Each row is a point on a tangle of strands that fork and nearly touch. The rows are in no order.
In the rows, 128 means zero.
Points whose rows are less than 111 apart are linked; no others are. Some points are linked to none.
k514: [100 101 145 179 120 133 135 153 129  84 118 113 124 108  72 139 119 120
  96 121 173  98 136 133]
k52: [151 161 120 152 141 195 114 155 154 158 110 112 110  96 116 136 121 110
 129 107 153 156  60  77]
k590: [ 78 133  80 170  88 104 119 177 130 130 166 121 180 138 124 103  87 136
 110 128 134 115 159 183]
k213: [113 130  83  96 136 110 175 138 125 116 162 118 118 170 163 102  99 163
 136 105 149 186 168 113]
k885: [106 159  68  83 139 113 156 101 132 146 156 113 127 145  93 108 134  96
 123 102 133 157 131 142]
k548: [154 134 139 130 177 157  83 108 161 174 122 141 150 123 152 152 161 134
 152 146  75 132  66 122]
k357: [ 85 149  71 142 129 113 104  80 127 140 153 117  88 126 153 130 110 106
 130  92 140 151 119  92]
k703: [160  71 224 144 174 130 110 125 132 113  96 145 163 100 163 160 147 178
 116 163 103  86 147 147]
k108: [129 117 189 129 158 148  84 162 147  96 121 115 106  81 141 116 149 137
  90 108 155 133 103 100]
k402: [139 173  69 124 125 135 113 112 115 184 153 142 152 141  98 137 129  91
 149 128  82 132  99 145]
k58: [167 109 192 127 143 125 109 145 176 125 114 105 124 110 113 141 198 137
 135 128 120 114 127 126]
k933: [ 94  91 155 165 113  78 104 147 130  88 145 129 131 155 165 107 134 166
 139 134 140  97 187 143]
k279: [155  84 196 120 155 107 163 167 100  78 111 121 120 140 109 144 122 139
  87 120 164 127 174 135]
k932: [ 77 107 113 145  85  87 137 161 160  86 146 101 137 154  88 124 139 130
 119 121 186 116 177 176]
k409: [187  94 211 117 147 125 140 133 106 100 102 151 147 123 105 154 155 155
 134 157  93  90 157 148]
k768: [131 163  82  86 107 151 144  66  93 160 116 147 103 169 158 108 129  85
 146 149  99 153  45  90]
k755: [122 136 146  98 180 134 157 138 152 114 107 105 129 127 148  90 121 118
 118  96 170 183 144  91]
k610: [123 122 129 129 153 109 114 137 139 125 157 121 134 148 132 105 153 136
 131 120 119 138 143 130]
k818: [134 154 118  54 137 146 143  60 100 146 111 148 101 153 163  92 151  77
 119 151 109 152  44  87]
k440: [105 193  27 153  93 121 100 118 133 187 156 122 139 135 128 170  94  71
 154  81 138 138 133 130]
k524: [103 134  71 101 129 130 176  78 123 110 135 112  70 100  76 158 110 114
  99 107 171 153  92 114]
k255: [108 114 124  84 167  96 166 116 113 102 136 123 107 145 171 104 108 139
 121 100 168 179 178 101]
k682: [111 150  98 212 118 115  73 156 169 172 129 118 173 126 125 177 127  89
 164 125 155 104 130 139]
k365: [137 150  72 153  95 156 158 133 137 153 133 127  99 141 101 142 115 131
 165 117 134 154 120 109]
k273: [108 107 170 179 121 107 118 193 182  94 135 106 119 149 150 123 127 138
 111 131 198 119 124  98]
k543: [124 105 180 122 185 128 123 102 122 116  92 154 155 113 150 101 131 134
 137 141  99 124 161 128]
k546: [ 83 119  75 148  85 107 133 122 141  96 144 103  95 129  75 153 134 116
 129 105 175 129 162 157]
k29: [145 111 144 105  78  98 132 194 130 110 155 112 158 148  93 118 149 158
 123 131 108  96 188 203]
k32: [135 124 121 173  94 113  73 133 155 148 146 119 136 127 108 172 173 135
 158 138  93  88 145 155]
k706: [134 148 116  65 156 115 109  71 121 147 126 148 120 147 137 103 179  91
 136 141  79 140  87 120]
k940: [116 144  62 100 124 139 165 104  81 149 151 143 125 157 143  99  65 144
 130 127 104 165 111 110]
k876: [146 137 169 103 142 163 127  98 121 103  83 138  96  91  80 128 158  99
 117 130 124 125 103 122]
k519: [141 154  96 160 120 183 132 118 137 158 112 130  74 116 120 148 107 114
 150 104 149 159  69  75]
k888: [149 142 119  76 136 151 207  96  81 106 102 148  96 141 122 129  89 123
 119 127 149 174 105  99]
k507: [108 131 173  86 178 155 104  83  92 111  96 148 102  79 173  81 112 114
  94 121 123 143 102  83]
k602: [118 144 138 109 152 164 121 100 115 108 105 123  92  67  80 121 129  85
  81 102 155 135  93 113]
k42: [145 119 134 184 159 139  78 146 176 170 132 122 154 125 153 154 159 145
 152 134 104 132  88 111]
k485: [168 127 125 103 101 136 147 138  71 121 141 167 128 149 100 124 124 166
 129 152  62 119 152 167]
k179: [143  78 169 186 137 118 117 143 176 154 131 135 193 122 167 165 150 181
 146 182 100  78 128 157]
k173: [116 152  56  61  72 125 167  72  71 129 153 153  74 160 122 111 122 120
 120 137  98 134  96 143]
k750: [151 179 135 100 154 185 107 122 152 162  97 123 124  96 116 127 146  88
 123 116 126 164  51  85]
k831: [146 153 105 100 151 136 100  96 123 164 140 149 133 145 135 127 164 113
 144 143  66 139  75 124]
k686: [102  99 171 154 133  87 143 173 151  80 121 121 146 159 158 107 113 144
 125 133 183 118 178 129]
k392: [129 155  46 154  72 145 136 135 110 166 153 137  93 144 118 134  96 143
 164 123 109 144 115 130]
k476: [115 112 162 124 192 127 101 114 146 122 119 132 159 119 161  99 152 117
 127 129 116 141 135 114]
k599: [149 103 152 171 125 107 128 183 150 142 147 130 200 148 151 133 133 180
 139 169 102  99 144 153]
k277: [143 121 139 121 169 133 138 110  91 132 115 168 168 139 158 102 111 158
 155 155  70 136 150 135]
k772: [140 136 102 155  76 118  95 158 157 170 154 127 177 126 118 140 154 146
 167 148  79 100 157 185]
k820: [100 124  79  34 143 102 199  42  89 136 126 126  95 151 177  91  82 131
 115 113 149 164 124  90]
k633: [112 132 145 186 110 138  74 120 168 119 105 122  99  96 136 152 153 117
 155 117 142 109 131 103]
k14: [142  95 163 137 105  98 116 166 147 106 149  97 153 149  82 137 170 144
 130 136 120  77 169 177]
k552: [117 144 113 139 156 164 130  83 102 144 112 146 130 109 127 110  92  98
 119 127 107 141  75  94]
k415: [102 179  47  91  96 126 142  26 110 160 123 127  91 124 126 154 107  60
 140 109 140 141  82 105]
k494: [127 190 115  84 146 162  90  66 141 175  93 122 124 108 144 125 145  48
 142 117 124 153  58  81]
k299: [169 115 169  83 145 108 172 155  76  93 120 129  95 162 114 153 119 146
 107 118 149 162 180 134]
k356: [102 100 152 166  86  79 101 170 169  95 142  95 155 153  94 141 160 125
 127 142 155  67 158 171]
k530: [128 113 142 198 102 114  62 119 174 140 114 119 128 109 135 179 175 126
 170 141 118  83 142 134]
k748: [103 189  77 106 111 147 117  33 128 168 106 120 111 116 149 140 104  49
 142 103 139 148  79  78]
k534: [115 120 183 165 166 151  61 100 181 150  83 133 180  67 174 140 148 130
 138 137 117 114 113 129]
k752: [130 148  76  69 129 138 210  82  84 130 127 143 113 162 144 110  76 134
 124 127 137 178 104  94]
k630: [178  83 231 168 138 136 130 193 175 122 109 100 174 100 166 158 145 167
 115 174 151  74 110 115]
k693: [183 103 166 132 127 135 139 133  91 114 123 160 129 134  91 148 134 155
 122 150  72  97 124 151]
k576: [147 129 158 158 123 154 131 135 154 114  90 138 106 115 133 133 135 142
 160 126 138 135 136  85]
k368: [136  89 215 151 175 150  90 119 174 128  95 138 171  74 188 148 155 170
 121 162 109 100 119 131]
k202: [129 130 105 167 140 120  88 153 165 153 160 116 132 150 148 129 151 134
 153 115 119 141 108 108]
k57: [120 154 167 123 165 188  46 100 163 162  87 138 160  45 168 137 148 118
 127 141 111 133  84 122]
k355: [173  86 191 180  96 114 142 183 139 100 126 112 110 136 120 160 138 159
 137 148 149  79 146 119]
k929: [113 117 112  41 155  90 159  95  81 109 152 138  79 157 120  99 143 120
 103 109 119 145 155 140]
k756: [128 143 176 114 151 191  84 133 110 111 102 133  99  55 159 105 113 138
  92 121 143 142  86  85]
k70: [170 138 173 104 145 159 111 108 148 129  87 139 113  99  93 145 186 112
 134 141 104 123  91 127]
k481: [143 102 140 216 101 107 101 194 187 163 141  98 169 133 130 164 149 137
 141 172 152  59  99 138]
k839: [186 112 223 149 144 160 137 179 159 116  82 126 162  92 148 144 130 156
 126 148 152 127 125  92]
k970: [103 164  68 195 125 139 103 146 151 181 137 111 148 134 134 160  92  86
 163 100 151 141 113 104]
k291: [117  95 132 164 118 138 121 135  94  88 144 124  86 121  69 151 120 130
  99 113 126  96 122 138]
k754: [110 144  80 168  71 114 114 187 149 152 151 120 181 139  97 119 114 133
 137 129 124 110 162 190]
k726: [154  96 166 171  83  99 150 204 143 123 150 117 193 152 137 131 120 173
 132 177 126  73 158 173]
k301: [ 95 123 113 108 164 136 144  99 120 104 133 106  86  88 106 124 111 100
  66  86 176 149 103 100]
k836: [ 94 119 170 135 188 139  80 140 155 112 121 116 144  82 162  91 143 110
  94 110 148 133 111 110]
k425: [104 115 126 101 154  94 136 143 131 114 150 122 149 150 110  95 149 125
 123 116 131 134 183 157]
k399: [134 125 103  90  64 123 133 131  74  96 149 148 102 136 113 115 111 172
 126 128  72 114 186 195]
k764: [124 171  62 110 104 121 123 126 126 167 160 125 140 139  74 133 143  96
 134 109 104 135 125 166]
k455: [ 90 129  58 116  88 116 162  94 116 102 144 114  81 119  87 155 123 134
 133 105 158 143 145 141]
k350: [166 128 189 145 139 163 153 157 137 104  85 135 127 117 142 119 115 148
 145 126 157 151 142  87]
k584: [130 142  86  41 102 115 175 105  83 109 149 138  71 159 107 116 134 139
 116 119 120 154 145 149]
k857: [ 99 169  47  84  81 113 133  46  89 154 151 141  89 143 122 134 122  89
 133 119 106 133 101 131]
k353: [172  66 210 173 123 110 143 160 170 129 125  99 182 121 162 175 161 169
 131 197 124  49 130 147]
k126: [123 102 150  86 145  91 136 130  98 105 129 145 160 147 114  91 141 135
 129 137  97 111 209 184]
k6: [ 90 130  70 130 117 120 151 112  76 117 169 139 110 129 127 107  73 147
 106 112 111 138 138 139]
k451: [112 132 161  38 180 136 133  67  98 115  95 138  86 101 152  79 137  85
  87 116 140 143 106  95]
k729: [100 123 157 188 115 109 100 156 195 119 115 107 138 131 140 130 148 110
 143 129 177 111 138 109]
k648: [167 136 147  75 156 128 201 134  67 109 106 147 121 156 117 132  88 134
 116 123 148 179 157 124]
k403: [113 113 138  60 178 112 142  77  79 105 123 146  94 128 132  91 138  98
 104 120 114 132 136 126]
k722: [138 124 129 231 111 128  86 179 183 176 120 111 172 117 130 173 139 108
 153 151 159  81  96 123]
k990: [146 123 104 166  65 124 146 192 142 137 148 128 134 161 148 114  99 183
 168 135 130 135 169 133]
k988: [137 132 133  81 179 123 142  91  74 142 123 171 155 159 164  87 108 128
 132 158  77 145 119 118]
k239: [120 133  96  71  72 113 143 161  89 106 149 133 112 136 136  93  97 167
 100 112  93 141 193 203]
k742: [ 81 120  86 145 101 106 111 148  92 117 179 123 131 129 113 104 102 141
  99 113 106 111 160 177]
k462: [128  97 180 155 142 128 162 155 105  76 103 127 132 113  96 135  96 130
  89 121 175 117 156 130]
k773: [117 146  94  87 169 133 178 109 138 138 123 117 142 139 101  94 114  94
 121 101 153 174 128 110]
k438: [144 111 154 142  61  93 161 209 130 100 140 115 162 162 120 128 104 165
 125 151 147  96 196 176]
k115: [156 111 143 143 135 141 133 144  89 108 146 141  83 130  79 146 126 141
  95 122 113 118 106 121]
k244: [106 180  12 146  70 135 120 122 108 180 163 130 115 125 123 151  78 114
 149 103 121 142 128 145]
k162: [139 122 123 146 111 120 161 173 130 115 147 132 131 175 160 113  94 176
 157 129 148 159 167 112]

A fork is a point with three links. Follow the links from the first point to the second and name the forks in between, in order.
k752 / k599 | k633
k425 / k990 | k610 k831
k548 / k213 | k831
k299 / k273 | k752 k633
k42 / k507 | k610 k476
k514 / k6 | k752

A fork is a point with three links, a tip a point with one. Leave the first point through the second and follow the links. Name the first fork or tip that comes.
k584 / k929 | k476
k29 / k14 | k58
k546 / k932 | k633
k990 / k162 | k831
k299 / k279 | k693
k494 / k750 | k481
k773 / k755 | k990
k693 / k115 | k752

Name the points in between on the shortest way along the links from the first point to the second, in order.
k857 / k365 | k415 k748 k494 k750 k52 k519
k476 / k451 | k836 k108 k756 k507
k755 / k831 | k773 k885 k764 k402
k279 / k742 | k299 k648 k888 k752 k940 k6
k990 / k543 | k162 k213 k255 k755 k773 k885 k764 k402 k831 k548 k42 k202 k610 k476
k839 / k6 | k350 k576 k633 k530 k32 k772 k754 k590 k742
